A landscape with many peaks, sampled at points; each row gives a point and its height.
A climber steps from a point to the highest of its 2 nearest points, and stops where none of them is higher. Distance is the straight distance between rows; heights are no part of it.
j386 h=490: [ 24  20 -32  34 -28  -9  -2 -21  10  26  -4 -29 -13 -17  -5 -21  -8  15
  13  41  -8   3  20]
j478 h=372: [ 12 -17 -12   3 -14  -5  -7  -9  13 -33  -2  -1  11  28  -1  13 -36  -8
  26  16 -23 -11 -38]
j999 h=318: [ -6  -2  45  -4  -9  -2  19 -38  -7  17   5  26   8  -1  -1  42   6  13
 -28 -22  12  26  12]
j864 h=339: [-21   7  24   1   0  14  21  -3   3  -2  20 -20  22   7  -2   0  -3   7
  36  -8 -23  -3  30]
j465 h=447: [-13 -32   3   4  13  -4  15   7  -4 -15 -10   9  -2   8  13 -23  24  18
 -10 -15  25 -18  34]
j35 h=120: [ 10  11 -11 -15 -39 -18  22   0  30 -27  21 -13  19  20  -3   4  10 -11
  34  -2   6   3   3]
j792 h=427: [ -6 -10  30 -22  14  15  13  13  10  13   7 -11  16 -29 -22  15 -15   3
 -13 -29   1  22 -13]
j468 h=313: [ 31  39 -12  -1 -32  19   7 -23 -22  30  -5  20  20   4 -22 -33  -3  31
 -41  34  38  -3  37]
j494 h=94: [-36 -22 -15  -9  16 -18  -7  -1  34  -1   5   3 -21  15  23  36  18 -29
  -6 -21 -37 -35 -22]
j70 h=284: [ -1  18  26   1 -18  59   7   3 -12  -1  22   1  31 -10   4   9 -26  34
   6  -6   6  -2  26]
j184 h=440: [ -3 -52   5  21  44  15  -4  23 -12  -1 -14  13 -17 -44  21  -1   5  36
 -15 -17  13 -23  17]
j724 h=524: [-11  16 -21 -18  13  -3 -21  15 -29   6 -18   1   8   1   2 -43 -14   9
  -6 -13  11  25 -28]
j61 h=582: [-12  48 -28 -10  -4   0 -14   5  -1  17 -16   2   3   9 -18 -31  11  -6
 -20 -18  19  17   4]
j34 h=585: [  8  25   2  -3 -22  18  -3   4 -15  23   7   7  15  35   9   1   0 -26
 -11  21  -8 -16   1]
j234 h=336: [-26  20  15  20   9  30  15 -19 -17   6 -15  18  25  23 -38 -13   2  26
 -22 -10  19   1  34]
j630 h=327: [  6  41  -7  21 -22  13   8 -50   2  31 -13  14   6  27 -29 -18   7  20
 -30  22  21 -13  50]
j683 h=224: [-16 -10  49   1  24  20   7  -8 -25 -12   3  29  17  -2  26  35 -16  11
 -14  -8  17  -6 -19]
j857 h=269: [-10  -5 -57  -4 -33 -33  -4  -5  20  -3 -17 -14   2  23  14 -43   6 -13
  17   3  -2  12 -32]
j451 h=201: [ 50  10   8 -13 -25  -5  11  -4  -3  -6  24 -18  14   0 -16  -3  -7  -1
   8  33  16  24   0]
j956 h=330: [ 27 -29   8  -4 -21  -7   6 -27   6   6   4  -6  23  25  -9  10 -20  -6
   1   5 -22   5 -17]
j263 h=218: [ 34   3   8 -19 -22  33   9  27  -6   9  27 -10  20 -10 -17  16 -13  -9
   0  21  -2   5  -7]
j60 h=493: [-17 -25   5 -14  19  -3  11  16  20  -8   7 -28   9 -20  -9   3   0 -19
   9 -14 -22  14 -18]
j421 h=101: [ -4  -1  21  21  26 -12 -12   1  -8 -14  12  -3 -27   7  16  38   9 -14
  28  14 -38 -20 -10]
j283 h=297: [ 34   3   3   7 -17  26  15   3 -19  39   8   8  19   3 -15 -33   2  21
 -27  55  26 -12  21]
j589 h=307: [-23  35  -5  21  16 -16 -16 -38 -20  28 -24  21  -6   9 -18 -34  29  30
 -18  -6  -8  26  25]
j112 h=150: [ -3 -13  11   6  15  21 -12  26  -4  23   8  13 -16  -4   7  24  -7 -16
 -12   1 -21 -19  -4]
j222 h=360: [ 12  -5  -5  15  15  15  -8  13 -22   8  -8   6   0  12 -31  -7 -25 -13
 -29  23  12 -11 -17]
j350 h=168: [-20 -24  22  -1  30  22   5  20 -27  22  -1  25   0  -6  14  12  18 -23
 -40  -5  -4 -33   2]
j634 h=271: [-11 -24   2  16  30 -27  -3  -8 -14  -1 -26  15  -2  21   1 -19  13 -16
 -22   2  18   1 -14]
j23 h=75: [ -5  17  23  13 -16 -45   9 -51   8 -13   9 -15   1  27   0  -7   4 -14
  24  -5 -19  21 -11]
j90 h=240: [  7   4 -20  27   4 -37   3 -12  -6   3 -18  -1 -15  12 -10 -38  23 -21
  -5  32   5   5  -7]
j130 h=233: [ -9   6 -13 -17  -2 -40  11  -2  -3 -15 -14   2  20  34  12 -37   9 -18
  16  -5   2  18 -34]
j933 h=581: [ 26  26 -16  16 -13  22 -15   7   8 -30  13  -3 -17  -8   8  36 -23  -3
  25  29   0 -19  27]
j9 h=632: [ -6  37  -5 -19 -14  11  -1   3 -27  17  -6  26  17  31   6 -26   9 -14
 -13   2  29   1   3]
j183 h=527: [-27 -19  -5   4  28  11 -20   7  16 -12  -4 -15  -7 -24   8  12 -22  22
   9 -45 -17  -6   6]
j220 h=249: [ 20 -19 -15 -24 -27  -9  10  18 -16  27  -2 -12  17  -8  19 -30   1  15
   6   8 -12  16  -9]
j977 h=429: [ 21   2 -16   8 -18   9 -13  16  -8  10 -17   7 -47 -26  17  14   9  23
 -19  -2  15  -5  38]
j625 h=400: [  4  10 -39  24   0  -8 -15 -20  15 -17 -22   2 -26  12 -21  -5 -20  10
 -10   7  19   1  -4]
j243 h=407: [-21 -28 -16  27  25 -12 -15  -4   9   2 -21 -15 -30 -13   5  -4 -13  -3
   4  -5 -24  -6  -1]
j908 h=310: [ -3   2  21  -7 -24  23  26  -9  -5  13  20 -23  34 -13   1  -8 -10  26
  12 -16   1  20  31]
j728 h=577: [ 12  44 -40  22 -30 -35 -10 -45   3  16 -10 -12 -30  -8   9 -36  -1  14
   5  24  -3  24   0]
j734 h=323: [-21  30   2  23  25  14   5 -13 -31  25 -15  18   1   0 -33 -33  30  34
 -16  17  15  -4  42]
j588 h=374: [-14 -36  24  -7  28 -29  17 -18  -7  14 -19  19   8   1  24 -10  38   3
 -33 -33  12   2  28]
j170 h=258: [ -2 -34   1  -7  21   5  -3  19   6 -52   4   8  -6   1  10  23   6 -15
   9  -9  31 -35 -10]
j824 h=497: [-17  41 -44  14 -46 -18 -15 -44  28  14 -13 -17 -15  15  -8 -24   3 -17
  -1   9   4  17 -15]
j81 h=467: [ -8  19   7 -20   4 -10 -19  16 -11  20   1  -6  -4 -23   9 -17   6  -1
   2 -19 -12  36 -19]
j285 h=55: [-29 -33   6  -8  35 -26   5   8  21 -12   4   8 -22  -8  34  19  39 -17
   7 -25  -4 -37   0]
j965 h=93: [ -6  25   3  10 -13 -29   5 -22  34 -30   9 -17 -17  13  -1  24  12 -14
  35 -11 -11  11   2]
j399 h=496: [ 40   8 -19   9 -15  13  -4  16   8  -9  -6  -2 -33 -13   0  20 -20   9
 -16  31  16   5  23]
j291 h=196: [  1 -28 -21 -30  14   3   2  53  23 -48  19   0  -6   5  -7  11  11 -30
  21  -1  10 -36 -34]
j405 h=576: [  1 -41  16  -4  26  15  -6  -3 -17  26 -14  14  -5 -43  22   7  -7  49
 -26 -23 -14   3   8]
j983 h=428: [ 19  18 -11  29  -8  -3  -2  16  11   8   3 -21 -25 -25   5 -10  11  -1
  25  24  -8  -5  46]
j225 h=388: [  1 -11  16  -7   0  26   0   1  -5   2  -4   5  27  11 -29  12 -33   5
 -31 -13  12   7  -8]
j962 h=350: [ -5  25  27   6  -5   5  13 -36 -13  -3  10   4  36  18 -45  -9  -6   1
  -7  -1  17  21  14]
j552 h=584: [-25  -1 -24 -16  13  -9 -18  11  24  -7   1 -17   3 -15 -29  -3 -15 -21
   5 -24  -7  35 -55]
j202 h=505: [ -2  34  30 -26  21   5 -17  24 -18 -15   6  20   4   0  30   4  13  -1
  25  -3   6   5  -1]
j356 h=203: [ 16 -49 -13 -40  -9 -20  12  36  24 -22  19  11  -3  -6  25  33  19  -4
  27   2 -29 -25 -27]
j621 h=292: [ 13 -23 -15 -17 -23 -14  -6  -2 -13  16 -12  20  -5  12  39 -11   3   3
  -4   2  -9   1  -4]
j446 h=377: [ 14   5 -11  -4 -20   4   2   7   9  30  -5  -1 -22  -6   2  -1  19 -12
 -24  -4   1  10  31]
j856 h=219: [  5  10   2  19  10 -26   2  -4  -9  -1   0 -11 -20  19 -12   4  12 -53
   7  31   5   1 -20]
j631 h=324: [ -7   9  18  28   3   8 -10 -27   8  13   0   1 -13  11 -19  21 -10   0
  -5  -8 -10  -2  42]
j862 h=453: [ 20 -45  23 -13  -4 -15   3 -11  -1  31  -9  -8   5 -40  18  13  -9  33
 -37 -19 -14  21  -9]
j793 h=335: [ -5   6 -20  37  36   0 -12   0 -24   3 -29   7  -1  17 -38 -37  -7   9
 -16  28  12 -16   1]
j248 h=149: [ 29  17 -35  -2 -36 -14  10   7  32 -41   8 -23  -8  -6 -10  11  -7  -3
  26  22  23   4   8]
j955 h=364: [ 18 -18  31 -17 -15  -9  -1 -17  -9   7  10   9  -3 -17  29  20   5  20
  -4 -21   1  27   7]
j119 h=340: [-37  17  -6   6  16  19   0  25  18  -8   2  -9  -7  -1 -16   1   5 -26
   7 -28  -9 -20  15]
j777 h=315: [-17  45   2  23  16  23 -17   2  -5   3   1   5  -9   3 -29   3 -11  -9
  -3  -4   4   0  29]
j301 h=334: [-14 -28   3  19  59   1 -12  13 -16 -34 -11   7 -16 -11   8   1  -1   9
  -1 -11  28 -36   2]
j24 h=200: [ 26   7   6  -1 -22 -26  21   6  11  -5  21 -15  -9  -1 -25  17  11 -38
  20  35  -8  20 -18]
j346 h=454: [-29  29  43 -29  24  10 -14  15 -12  13   9  19   4  -6  18  24   8  -1
 -12 -36  -2   3  -7]
j96 h=375: [-16  -1   0  27  13  15   4  17   8  -8  10 -21  -6   3  -3  -2   7  -8
  27   5 -14 -34  36]
j654 h=314: [ -7 -25  15 -14  36 -22   4  -3  -8   9 -20  29  -3  -7  10   9  20  -3
 -48 -26  20   2 -28]
j397 h=211: [  6 -10 -22 -21 -13  -4   9  32   3   0   3 -25  11 -30   9 -45  12   8
  30  -7   5  20  -4]
j439 h=326: [-16 -17 -52  19 -12 -15 -10  -2  29 -10 -18 -20 -30  -4   8 -16   1 -10
  20   1 -13   6 -17]
j8 h=148: [  2 -35 -35 -36 -28   4  12  47  29 -19  12 -10  -4   0  -7   6  17 -23
  18 -13 -12 -18 -42]
j840 h=181: [ 49  43 -20 -11 -39 -11  18 -18  27 -13  14 -19  17   0  -4 -14 -12   0
   9  51  28   1  15]
j448 h=264: [-10 -18  17 -23  40  -2  -4   7   1 -16  -6  15   8 -12   9  37 -14  -3
 -31 -18  13 -19 -35]
j308 h=449: [ -1  30 -31  18 -24 -21  -6 -48  22 -31 -19  -8 -12  35 -12 -13 -15 -14
   3   8  13  12 -17]
j320 h=346: [  6  19  -4  19 -25   1   0 -26  14  29 -15   4 -20   9 -28  -1  18  14
 -21 -13  10   5  64]
j76 h=126: [  6 -10   7   1  16 -17 -19  11   0  -1   0   9 -21   3  13  41   4 -33
 -16  -1 -34 -20 -39]
j335 h=236: [ 26 -15  19  -3  -9  49   1   8 -30  25  18  -2  30 -12   8  -7 -33  11
  -1  36 -13   3 -10]
j208 h=260: [  1  -3  42  -8  -2  57  11  16 -33  -9  26  13  28  -9  19  16 -25  30
  17  21   7  -7 -10]
j934 h=393: [  2  16 -18 -30 -11 -21 -13  27   7  -9  11  -6 -10 -11  23   2  23  -5
  27  -4 -22  16 -36]
j15 h=287: [ 27 -12  -6  -3 -42 -36   3 -23  12  16   4  -4   2  21  28  -2   5  -8
   9   5 -31  18 -14]
j519 h=365: [-10   6  32   3  11  27  21 -17  -7  17   7 -12  44  19 -40 -12 -29 -16
  -6  -7  -9  11  -2]
j665 h=391: [-20 -19  -2   2  41 -11  -2  22  35 -42  12 -31 -12 -28 -23  17  -8 -16
  32 -26 -15 -10 -16]
j805 h=337: [  4   9  47  18   1  -8  17 -62 -21  16  -6  17  13  13 -25   8   7  12
 -15   1  13  16  20]
j811 h=542: [  1 -13 -13   3  -6  11  -1   5 -11 -17 -15   9  10   8  22 -21 -14  47
   4  -8  31  -7  28]
j663 h=303: [  9 -23 -12 -32  -9 -43   1  31  27  -7  18  -6 -25 -13  15  21  26 -14
  41  -4 -42  10 -50]
j784 h=430: [-10 -22  14 -10   0  12 -11  12   8 -13  25 -11  13   4  -9  29 -30 -10
  40   6 -38 -22 -30]
j741 h=686: [-21  -3 -30   2   1  20 -34   6  -2 -17 -22   1  -3  -4  10 -15 -31  27
   0 -33  -1   0  11]
j959 h=192: [-17 -26  43 -13  37  16  16  22 -25  13  13  23  20 -29  31  15  23   1
 -13 -10   6 -14 -14]
j641 h=568: [  2  12  21 -23  -2  21   6  24 -41   2  -1  20   9   2  31  -8  14   7
 -13   4  21  -5   3]
j759 h=499: [ -3  14   6   9   1  26  -7   7  11 -38  22 -11   0 -15  -5  38 -27  -5
  40   9 -19  -1   2]

Where does a climber stop that starts at each point below?
j494 -> j654
j421 -> j654
j356 -> j9
j23 -> j933
j248 -> j96

Call two points neighbours if one is among the 2 nearest of the other. Go from one point of each pair to the other, from neighbour to neighbour, staying as high as possible. Name the lowest point that can't be avoided.
j320, j621 -> j15
j405, j9 -> j999
j9, j552 -> j81
j741, j60 -> j665
